Each scene shows the same named points in several views. A view is turned or mirrored, shifted and resized as a whole, has a little noise and may leave points out.

Scene 1
View 1
(127): [-12  -5  37  -6  42  13  -6  22  -6  -3 -18  35  24 -26  27   8  13  -5
  15   7  -2  18  -2 -18]
(22): [-29  13 -11  -1  12  20  -1  -6  11  -3  -1   5   5 -12   6  23  -9   7
  -5  -4   0  20 -36 -37]
(57): [-29  -4  15  -7  27  21   4   8  -3  -1 -16  27  19 -17  22  12   8  -3
  10   9  -1  24 -14 -26]
(36): [-11  24  14  16  43 -13  -7  19   2   8 -23   7   4 -40   7  20  -7  16
  -2   0   8  -4 -15 -22]
(226): [-53  13  -7   1  33  -1  22   4 -10  16 -35  19   5 -24  12  18  -1   9
  -1  18  14   9 -15 -27]
(109): [-45  13  -9  -1  25   6  14  -2  -1   9 -21  15   5 -20   9  20  -3   7
  -3  10  10  10 -20 -29]
(94): [-16  18  23  -3  44  -1  -6  14   3   3 -14  31  11 -36   9  13   8  -2
  -7   5   9  -5  -1  -9]
(42): [-12  16  13   9  29  -6 -14   9   3   3  -9   7   8 -30   9  15  -4  13
   1  -1   2  -1  -8 -16]
(187): [ -1   4  24   0  24  18 -21   9   7 -10   5  17  20 -20  18  11   3   1
   8  -8  -9  16 -12 -19]
(118): [-36   4 -21  -2  -4  25  -2 -18   8  -3   4  -1   5  -1   9  18 -10  10
  -1  -3  -5  24 -30 -35]
(102): [-16   9  17  10  39   0  -1  19  -3   5 -26  12  13 -29  19  16  -2  11
  10   3   1  12 -16 -30]
(32): [-24 -18  42   1  40  -8   5  20 -28  11 -36  33  25 -27  39  -3  18   5
  32  24  -1  13  28  -6]
(29): [-38  -7  15  -8  31  17  13   9 -10   3 -26  30  20 -15  27  12   9  -3
  14  16   0  25 -11 -29]
(89): [  5  20  28  14  34 -20 -32   9   5   3   1   9   6 -42   4   7   0  15
  -2  -3   3 -21  18   7]
(257): [ -5  25  19  23  48 -22 -11  25   0   9 -27   4   5 -46   7  19  -8  22
   2  -2   6  -9 -10 -22]
(33): [-14  33 -12  24  25 -16 -13   4  10   8 -11 -15  -8 -34  -6  23 -21  28
 -10  -9   5  -8 -24 -28]
View 2
(187): [ -4   9 -41  -8  13  20  -1  21  12  -9  26 -14 -34   1   2  10   4  31
  16  36  10   8  15 -14]
(257): [-17  13 -51   0  21  63  31 -19  15 -17   8   0 -14   7  -6  -4   8  17
  18  30  -8  35  24  -3]
(22): [ -4  -9 -21 -11   7  17  -7  11  -2 -11   2  -7 -11 -26  -1  30 -20  41
 -12  23   3  10   7 -12]
(33): [ -7  -9 -22  -4  30  40  24 -23  -6 -21  -7   4   6 -11 -16   3 -13  33
 -10  30  -3  29  26   2]
(89): [-11  19 -43   0  20  27  26 -13   9 -21   5  -5 -21  21 -15 -31  13  20
  14  50  14  13  46 -16]
(226): [-29  15 -36  -9 -23  48   6  -6  22 -14 -26 -11  -9 -21  -5  28 -18  22
 -14   9 -10  20  13 -28]
(118): [  1  -6 -12 -17   3  -1 -14  29   3 -11   7 -13  -6 -18  -5  33 -28  45
 -18  20   8   2  13 -18]
(109): [-22   6 -32 -10 -13  35   0  -2  13 -13 -16  -9 -11 -23  -3  26 -17  28
 -14  16  -4  14  11 -23]
(94): [-23  18 -53   0  -3  40   8 -11  13 -14  -3  -9 -38  -7   0   0   9  17
  12  38   4  14  17 -22]
(42): [-12  10 -38  -5  12  36  14  -4  10 -16   4  -7 -17  -1  -7   2  -1  26
   6  32   2  18  24 -13]
(102): [-17  12 -45  -8   4  53  12   4  22 -10  10  -9 -16  -1   0  19  -2  23
  10  19  -8  24  13 -12]
(32): [-34  49 -63 -11 -29  54  14  23  55  -8   7 -23 -26  28   2   8  11   6
  22  11  -3  18  28 -40]
(57): [-18  17 -45 -12 -14  32  -8  22  24  -6  10 -16 -28  -9   6  27  -6  26
   7  19   0   9   6 -26]
(29): [-23  21 -46 -13 -24  39  -6  23  33  -5   4 -20 -25  -9   6  33  -7  23
   3  11  -5  11   6 -31]
(36): [-18   8 -44  -2  14  55  22 -17  11 -16   0  -1 -16  -5  -6   4   1  22
   7  29  -6  28  19  -7]
View 3
(127): [  0   3  10  -9   1  12 -14   1 -16  -6  14  -4   4 -10  21  -4   0   0
  17   4   3   2   2  -4]
(187): [ -2   4  12  -1  -3  18 -11  -4  -1   2   3   1   7 -14   9  -1   0  -4
   8   5  -4   3  -5  -4]
(22): [-19   0  19   8   0   6  -2  -4  13   0   6 -13   1 -13   3  -2  -8 -11
 -13  -3  -3   5  -9  -1]
(109): [-14  -9  16   2   1  -5  -1  -3   6  -7  15 -20  -3  -7  12  -7 -10  -6
  -7  -7   4   6   1  -5]
(89): [ 20 -15  -2  -8 -15  12 -10 -15  13   2  -2   3   5 -10   1 -12   5  -1
  11  -3   0   1  11 -18]
(36): [  3  -7   6  -5  -3  11 -13  -9   9 -12  20 -11   0  -7  -3 -16   0  -1
  -1 -11   2   1   9  -9]
(29): [-12   2  14  -4   4  -1  -8   1 -14  -4  18 -15   0  -8  25  -2  -9  -6
   7  -1   7   4  -2  -1]
(257): [  8  -6   1  -7  -5  14 -17 -12   9 -13  23  -8  -1  -7  -6 -18   2  -1
   2 -14   3   0  12 -11]
(33): [ -2 -10   6   2  -8  10  -8 -16  26  -5  13 -11  -3  -9 -15 -15  -4  -8
 -14 -17   0   2   4 -10]
(226): [-12 -10  14  -2   2 -11  -2  -3   2 -11  21 -24  -6  -5  16 -11 -10  -5
  -5 -11  10   6   6  -5]
(57): [-11   2  15  -2   3   4  -8   0  -9  -3  13 -11   2 -10  21  -1  -7  -5
   6   1   2   4  -3  -2]
(118): [-22   1  19  10  -3   0   3  -8  12   8   0 -13   1 -14   8   3 -14 -15
 -13  -4  -2   5 -14  -1]
(102): [ -3   2   7  -5   0  10 -14  -7  -3  -8  22 -10   0  -8   6  -9  -4  -5
   3  -9   4   1   2  -5]
(32): [ 10   0  -2 -16  -3  -3 -14  -8 -27  -3  20  -9  -1  -6  32  -7  -6  -3
  25  -3  15   2   8  -9]
View 4
(22): [ 20   8   3   7 -18   6  -1  -8  -9 -16  22  -9   1  20  23 -11  16 -12
  16  -4  10  26  33   7]
(94): [ 10  -6  -7   2   1  -8   0 -12  27 -32 -31  -1   9  12   8  -7  26 -12
  19   4  13  10  21   1]
(32): [ 15   4  -6  -7  16   1 -11   5  29   4 -54  11 -12 -34  -6  -3  39 -10
   7   3   0   5   6  -8]
(257): [ -3   3 -18  -2 -14 -11   1 -36  16 -29 -27  -8  -4   8  12  -8  52 -17
  33  -5  19   1  24 -17]
(29): [ 10   9   3  -5  13   2 -16   3   9  -1 -11   4  -9   0  12   3  23 -12
   1  -6   4  15  17   9]
(109): [  7   9   0   1  -5  -1 -10  -9  -5 -16   3 -23   3   9  16  -6  19 -11
   7   1  11  11  15   9]
(89): [ 25  -8 -13  14 -29  -3  19 -24  28 -38 -41  -3  13  -5   1 -27  40 -11
  40  13  15  10  29 -19]
(36): [  1   3 -14  -1 -11  -9   0 -30  12 -27 -20  -9   0  11  13  -8  42 -15
  28  -3  17   4  24 -11]
(127): [ 18  -1  -2  -2  12   0  -7   2  31 -11 -33  23  -6   0   6  -1  30 -14
  12  -6   5  19  27   2]
(187): [ 29  -1  -1   9 -11   6   6  -4  20 -18 -14  23  -2  10  12 -11  28 -15
  25  -4   7  27  41  -3]
(226): [ -1  10   0  -4   4  -4 -16 -10  -3 -12  -5 -30   1   0  12  -2  22 -10
   3   0  10   3   5   8]
(57): [ 18   4   4  -1   6   4  -9   5  13  -6 -12   8  -5   3  11  -2  20 -11
   6  -4   4  20  24   8]
(42): [ 15   1  -8   6 -16  -3   5 -20  12 -25 -18  -4   3   6  12 -13  34 -14
  27   2  12  13  28  -8]
View 5
(118): [  3  -1  -2 -17 -20   5  22   1 -10 -12  -1 -17   3  -6  -2   5   3  11
   8  18  -5 -16  -6  -6]
(187): [-12  -2  10 -14 -13   0  23  11   0   0  16  -1  13 -14   1  -8 -10  12
   2  12  -9 -13   7   6]
(57): [ -6   2   6 -10 -14  -5  23   4   4  -8  13  -5   6 -13  -3  -3   2   6
  -1  -1 -10  -7   4  -4]
(109): [ -4  10   3  -6 -18   1  15   4   0 -10   5 -13  10  -9  -4   2  10   5
   4   2 -12  -3   0 -17]
(94): [-17   6  10  -2 -17   1  11  14   8   1  19  -1  24 -14  -3  -7  -4   9
   1  -2 -15  -4  11 -10]
(32): [-17   1  17  -6  -8 -15  18  -2  16  -6  21  20   9 -14   7  -9  -4   2
  -9 -25 -11   1  -2  -5]
(89): [-27   1  17  -6 -16   8   2  13  -2  11  16  12  31  -7  12  -8 -17  15
   8   8 -12  -6   0  -8]
(102): [-14  11  15  -9  -9  -2  19   8   1   0  13  -1   7 -11   2  -4   3   2
   1   4 -14   1   7  -7]
(22): [ -2   4   1 -13 -18   6  21   8  -7  -8   4 -18   7  -8  -4   3   4  10
   8  19  -9 -11   3  -7]
(42): [-17   6  13  -8 -14   4  11  10  -3   3  12  -1  17  -9   5  -3  -4   8
   5   9 -13  -3   4  -9]
(226): [ -5  13   4  -2 -17  -2  13   2   4 -10   6 -10   8  -9  -5   3  13   2
   2  -7 -13   2   0 -22]
(29): [ -5   3   6  -8 -13 -10  25   1  10 -13  14  -4   3 -14  -4  -3   4   4
  -5  -9 -11  -6   3  -5]
(257): [-24  17  21  -4  -9   5   9  14  -3  11  14   3  16  -8   7  -5   1   1
   5   9 -18   8   9 -13]
(127): [-13   1  13  -8 -10  -9  25   8  12  -4  21   5  11 -17  -2 -11  -5   6
  -5  -6 -12  -6  11   3]
(33): [-17  15  13  -8 -14  14   6  13 -15   7   3  -9  15  -2   7   3   4   5
  13  23 -14   2   1 -19]

In a view up to two points have been moved. Name them for each view, in the order of its rows, or write -.
view 1 | (89)
view 2 | (257), (118)
view 3 | -
view 4 | (29)
view 5 | (57)

Scene 2
View 1
(55): [ -4  -4  15   9  24  25 -15 -18   3   5  14  -1  -8  10  11   1  -4  -4
 -15   3 -23  10 -37   8]
(198): [ -3  -3  -6  -7  27  15   4  -9 -18  11   4 -11  -7 -16   5   0 -17 -14
   7   9  -6  -1 -20   3]
(30): [ 24   5 -10  -3  25  21  29  -8 -14   9   4 -13   8 -16   4  -5 -12 -11
   1   7  -6   0 -31  -9]
(147): [  9  15   8  -3  26   8   9  -9  14  -6   4  -5   9   2  -5  -1 -12 -10
 -14  14 -23   9 -46   6]
(188): [-11  -4   8  -6  31   4 -11 -15 -10   7   4   2   1  -6   1  10 -18 -17
 -10  14  -5   9 -27   8]
(65): [ -4  -8  -2 -16  22   6  -7  -5  -9  13  -7   5 -11 -21   6  10 -22 -11
   7  12   3  -3  -8  11]
(38): [  0   5   4  -7  26   8   1  -9   2   2   2  -3   2  -6   0   4 -15 -12
  -6  13 -13   5 -32   8]
(111): [ 24  -6  12   5  27  21   8 -22  -6   9   9  10  16   0   9   4  -5  -8
 -26   4  -3  15 -38  -6]
(267): [ 35   7   2   5  21  28  25 -13   4   4   8  -5  12  -2   8  -8  -3  -2
 -15   2 -15   5 -43  -7]
(299): [  3 -10  12   5  26  22 -10 -20  -7  10  11   5  -1   1  12   4  -6  -7
 -17   4 -10  11 -31   3]
(122): [ 14  -2  -7 -13  29   6  19  -9 -21  13  -2  -1  11 -24   0   6 -21 -17
  -1  12   9   2 -20  -4]
(41): [-13  12  14  -8  34  -7  -5 -12   8  -7   4  -2  11   3 -11   9 -18 -20
 -18  21 -17  15 -45  11]
(197): [-14  -4   4  -1  28  15 -13 -13  -9   8   8  -7 -12  -3   7   2 -13 -11
   1   8 -16   4 -26  10]
(149): [  6   6  -7  -8  27  11  15  -5  -9   6   2 -13   0 -16   0  -2 -17 -13
   6  11  -9  -1 -27   1]
(285): [  1   4  20  -3  29   4  -9 -17  14  -2   4  12  11   6  -1  10 -12 -10
 -27  13 -14  16 -42  10]
(256): [ 24  15  16   6  26  17  13 -17  20  -7  10   1  19  12  -1  -2  -2  -5
 -31   8 -26  16 -58   0]
(201): [ -7   4  10  -2  25  12 -10 -11   9  -1   5  -4  -7   2   3   2 -11  -8
  -8  10 -22   6 -35  12]
(40): [ 24  19   5  -3  14  18  15  -2  32  -8   0  -4   0   1   1  -8  -5   3
  -8   8 -31  -1 -45   9]
(152): [  3  30 -16  -8  23  12  29   9  12 -10   2 -38  -9 -11  -8 -17 -17  -9
  22  15 -37 -11 -42   7]
(125): [ 20   7  20  -1  30   5   7 -20  12  -2   4  15  26   6  -4  10 -10 -11
 -37  12  -8  21 -50   1]
(252): [-18   6  12  -5  25   8 -18  -9  14  -4   4  -4 -13   4   1   4 -13  -8
  -5  13 -27   4 -34  20]
View 2
(197): [-10   7   7 -32 -32 -11   8  -2  -6  25 -11  20 -17 -14   7  22   3   9
   4  19  -7   2  -2   3]
(30): [  6  -2 -21 -13 -16 -22 -13  13  -3  20 -24  13  -9 -40  -3   0   7 -11
  22 -14 -22   6  -4   8]
(152): [  2  -1 -18 -11 -40  -5 -35 -14  16   5 -38  44   0 -35  27   3  17 -23
  15   0  17  22 -22  -5]
(299): [-17   6   1 -22 -17 -25  20   7  -7  14  -9   8 -21 -10   0  27  -7  11
   8   9 -22  -1  -2  10]
(55): [-24   8   5 -21 -26 -25  21  -1   2   7 -11  17 -25  -4  12  36 -11  10
   5  12 -16   3 -12   8]
(41): [-17   5   6 -20  -4  -5  12  -8  -2 -11 -17  13   6 -10  -5  21   0  15
   9  20   8  32   5 -11]
(40): [-19   4 -31  11 -15 -26  -6  -2   6 -21 -27  24  -8 -12  19  21   3 -16
  11   7   3   7 -19   8]
(285): [-23   8  -3 -10   0 -18  22   0  -6 -15 -12   6  -4  -2  -5  28  -6  14
   8  19  -5  17   2   0]
(149): [  0   1 -12 -18 -21 -13  -9   2  -4  17 -20  19  -5 -29   3   6  11  -5
  14   4  -6   9  -2   2]
(125): [-20   4 -13  -2  17 -28  22   8  -4 -25 -15  -2   0  -8 -15  23 -12  10
  17   2 -16  23   5   0]
(147): [-15   3 -12  -7  -9 -17   3  -2   4 -15 -23  18  -2 -14   4  20  -1  -1
  13   5  -1  21  -7  -2]
(256): [-24   3 -16   4   3 -31  15   3  13 -32 -24  11  -7 -10   3  30 -16   0
  17  -8 -14  24 -14   3]
(252): [-22   9   4 -20 -29  -7   9 -11  -4   2 -14  25 -11  -1  14  28   4   9
   0  31  10   9  -6  -1]
(111): [-13   3 -13 -10   1 -34  18  16  -6   3 -12  -2 -15 -17 -10  21 -11   5
  16  -8 -32   5   1  11]
(65): [ -1   7  -9 -24 -25  -8  -1   6 -27  37  -7  10  -9 -20  -5   5  21   4
   3  32  -2 -11  14   7]
(201): [-20   8   0 -17 -26 -14   9  -7  -1   2 -15  22 -13  -5  13  27   1   5
   4  22   2   8  -9   2]
(122): [  9   0 -15 -22  -8 -14  -6  14 -18  29 -15   3  -1 -37 -18  -5  14   0
  17   2 -19   6  15   3]
View 3
(38): [ -7  18   6  -7 -11  -4  -4 -11  11  -7 -19 -10  -3   9  -8 -16  -2   9
  -8  -5  22  12   7   0]
(149): [-13  16  10 -16 -11  -6  -9 -26  11 -10 -15 -17  -1  -5 -10 -10  -7   9
 -12  -5  31   4  11   6]
(55): [ -9  17   6  -4 -18  -2 -10  15  12   4 -16 -27  -3  13  17 -22   9   1
   5   4  -2  14   2   2]
(30): [-23  14  22 -31   1 -13 -19 -24  10 -17 -16 -24  -3 -19 -12  -1 -12   4
 -19  -5  27   0  15  13]
(65): [ 10   3   4  -2  -9 -26 -13 -28  11 -28  -7 -15   7  13 -23 -25   5   1
   3  -5  33   4   6 -13]
(40): [-25  24  17 -17 -29  13  -5  -5  14  26 -30 -18 -11   9 -20   1  -5 -11
 -18 -13  22  10 -11  22]
(111): [-18  15  26 -24  12 -12 -20  20   8 -17 -26 -17 -13   1  -4 -12  -3   1
 -15  -2  -1  19   6   5]
(256): [-31  31  21 -21  -6  16  -4  24  11  16 -38  -7 -21   6  -2  -3  -9   5
 -24  -7   1  25  -1  17]
(188): [  0  14   2  -1  -3 -11  -5  -5  10 -21 -16  -6  -1  12   0 -27   3  16
  -1   0  17  16  12 -11]
(198): [ -5   9   5 -10  -9 -16 -13 -28  11 -22  -8 -22   6  -5  -3 -17  -1   9
  -1  -1  28   1  16  -2]
(201): [ -7  19   2  -1 -21   2  -2  -2  13   5 -19 -14  -2  14   3 -20   4   6
  -2  -1  15  12   3   1]
(299): [ -7  12  12  -9  -3 -12 -15  13  10 -12 -17 -24  -4   9   7 -21   5   2
   0   3   1  14   6  -1]
(197): [ -1  12  -1   0 -18  -9  -7 -12  12  -8  -9 -23   5   8  10 -25   8   9
   6   2  16   7  10  -4]
(147): [-20  26  10 -12 -13  11   1  -2  12   9 -29  -4 -12   7  -7  -8  -7  11
 -17  -8  19  17   3   9]
(252): [ -2  20  -6   9 -30   6   4  -6  14  10 -18 -10   0  23   3 -24   8   9
   3  -3  19  14   0  -3]
(285): [ -8  22   9  -3  -5   4   0  19  11  -1 -31   3 -14  23  -6 -21   1   9
 -10  -6   6  27  -1  -4]
(267): [-31  20  28 -33  -1  -2 -19   2  10   1 -26 -27 -12 -10 -10   3 -10  -6
 -22  -6  11   8   3  22]
(41): [ -8  28  -1   2  -8  11  11   0  11  -3 -30  12 -11  16  -2 -21  -5  26
 -13  -4  20  27  11  -6]
(125): [-19  26  21 -17  10   4  -4  28   8  -6 -39   7 -23  14 -13 -12  -9  10
 -23  -7   3  32   2   3]
View 4
(149): [-23   8  18 -11  -7   7  11  14  15  -1  -2   6   8 -10  -5  -8  15 -20
  10  11  12 -16   6  11]
(122): [ -9   4  16 -27  -2   4  22  17   5   9   3   9   6 -22   3 -23  -2 -12
   0  16  -2 -11   7   5]
(252): [-28   8  17  -2  -4  13  -3  -5  14 -27   1  22   9  10 -24  17  23  -2
  35   6  14 -17  22   0]
(198): [-16  14  19 -17  -3  20  17   9  17  -6  -4  20   1 -20  -5 -10  10 -19
   9  12   7 -16   6  -1]
(299): [-15  16  -5  -7  -7  32  14   3  -4  -8 -10  16   8  -5  -9   3  12   2
  28   8 -11 -19  24   7]
(30): [-21  11   8 -11 -11  13  19  25   7  13  -8  -6   9 -17   6 -18  12 -25
   1  12   5 -15   0  19]
(256): [-27   4 -12  13 -13   5   0  13 -14   1  -8 -25  29  18  -8   5  27   6
  31   6  -1 -15  30  30]
(188): [-11   9  17 -15   1  14  11  -1   7 -15   3  21  10  -9 -13  -5   9   5
  22  12  -4 -15  25  -5]
(41): [-19   0  22   0   2  -7  -2  -2   5 -18   9   2  26   5 -17  -2  20  14
  29  12   6 -12  34  -1]
(55): [-22  19  -6   5  -9  36   7  -1   2 -17 -13  15   9   3 -15  13  22   0
  35   4  -4 -21  25   7]
(38): [-23   5  14  -9  -5   7   6   6   8 -10   1  11  12  -1 -12   0  14  -6
  20  11   7 -15  17   7]
(40): [-41  -1  -4   3 -18   2  -2  17   2  -1  -4 -11  14  23 -13  18  22 -20
  25   5  22 -16   7  33]
(152): [-45   8  34   9 -10  -3  -2  21  35  -6  -5 -11  14   0  -9   1  38 -45
   8   5  44 -19  -7  16]
(197): [-19  17  16  -4  -3  26   9   0  14 -18  -7  21   6  -9 -13   1  21  -8
  24   8   4 -19  18  -3]
(111): [-11  10 -14  -8 -10  21  16  13 -16   6  -9  -4  15  -4  -1  -7   8   5
  20  11 -17 -15  24  20]
(125): [-16  -4  -8  -4  -7  -4   5   9 -21   2   3 -15  28  11  -8  -4  10  21
  29  12 -13 -10  37  22]
(201): [-26  10  10  -2  -5  17   4   0   8 -18  -4  14  10   5 -17  11  20  -4
  30   6   8 -17  21   5]
(65): [-16   5  18 -34  -2  13  17   4  14 -10   8  39  -7 -12 -12  -2  -6 -13
  12  15   5 -13   5  -3]
(267): [-26   9 -13   1 -17  16  13  25  -8  13 -14 -18  15   1   2  -3  16 -17
  14   7   1 -17   9  32]
(147): [-28   2   8   3  -8   0   0   9   2  -6   0  -9  22   9 -11   3  22  -3
  25   8  10 -15  22  17]
View 5
(122): [ -9  17   8  17   6  19   2 -40   6  28  -5  14  22  20  19   5  16 -12
 -12  30  21 -10  -3  -9]
(252): [ 23  12  -9   8  31  10   8 -14  29 -19  12  14 -11  15  26 -15   5 -11
  -4  23  25  17  16  16]
(188): [  7  16  -3  14  27  14  -3 -22  20   8   5   8   0  23  37  -2  13 -14
 -11  30  24  -2  14   9]
(197): [ 16   8  -2  22  27  11  10 -25  26  -2   7   2  -4  25  28  -7   9  -1
  -9  18  26   2  13  11]
(55): [  8  -5 -11  18  28  13   0   3  30  -4   9   0 -10  24  28   0   6   1
   2  11  30  13  10  19]
(299): [-3 -4 -7 19 25 14 -8 -5 25  9  3  1 -2 26 30  4 10 -1  0 17 30  5  9 11]
(111): [-19  -3  -8  12  12  20 -15   5  16  23  -1   8   8  21  23  17  11  -7
   4  19  29   5  -4   5]
(198): [  9  11   5  24  15  13  14 -41  18  10   2   5  10  24  21  -4  12  -1
 -12  20  23  -4   4   0]
(40): [  5  -1 -10   0   3  17   9   0  21 -16   2  29   4   2 -10  -7  -2 -10
  13  13  25  33  -9   0]
(38): [  8  14  -3   9  17  15   4 -18  18   1   5  15   4  15  21  -4   9 -13
  -5  25  22   8   5   5]
(125): [-14  11 -16  -8  14  22 -21  20  12  13   4  23   5  10  27  16  10 -29
   5  31  24  15  -1  10]
(256): [ -4   2 -19  -6   7  23  -3  30  17   2   7  20   4   7  11  17   3 -20
  11  15  24  26 -12  12]
(267): [-12  -7  -7  10  -5  21   6   5  15  10  -2  15  14  11  -5  13   5  -3
  10   7  25  18 -18  -1]
(152): [ 34  19   0   8  -7  19  53 -30  15 -20   8  23  15   3 -16 -10   2 -11
  -7   5  12  20 -18   1]
(285): [  1  11 -13  -1  25  16 -15   8  20   0   7  19  -5  13  33   2   8 -23
   2  31  27  17  11  13]
(41): [ 15  28 -11  -5  23  17   1  -2  14  -3  11  21  -1  11  35   2  10 -33
  -9  33  18  11   7  16]
(149): [  8  13   2  15   8  17  18 -31  14   6   2  14  13  16  10  -1  10  -9
  -7  19  20   4  -4  -1]

In a view up to two points have been moved. Name them for each view, in the order of its rows, or write -.
view 1 | (149)
view 2 | (201)
view 3 | -
view 4 | (197)
view 5 | (267)
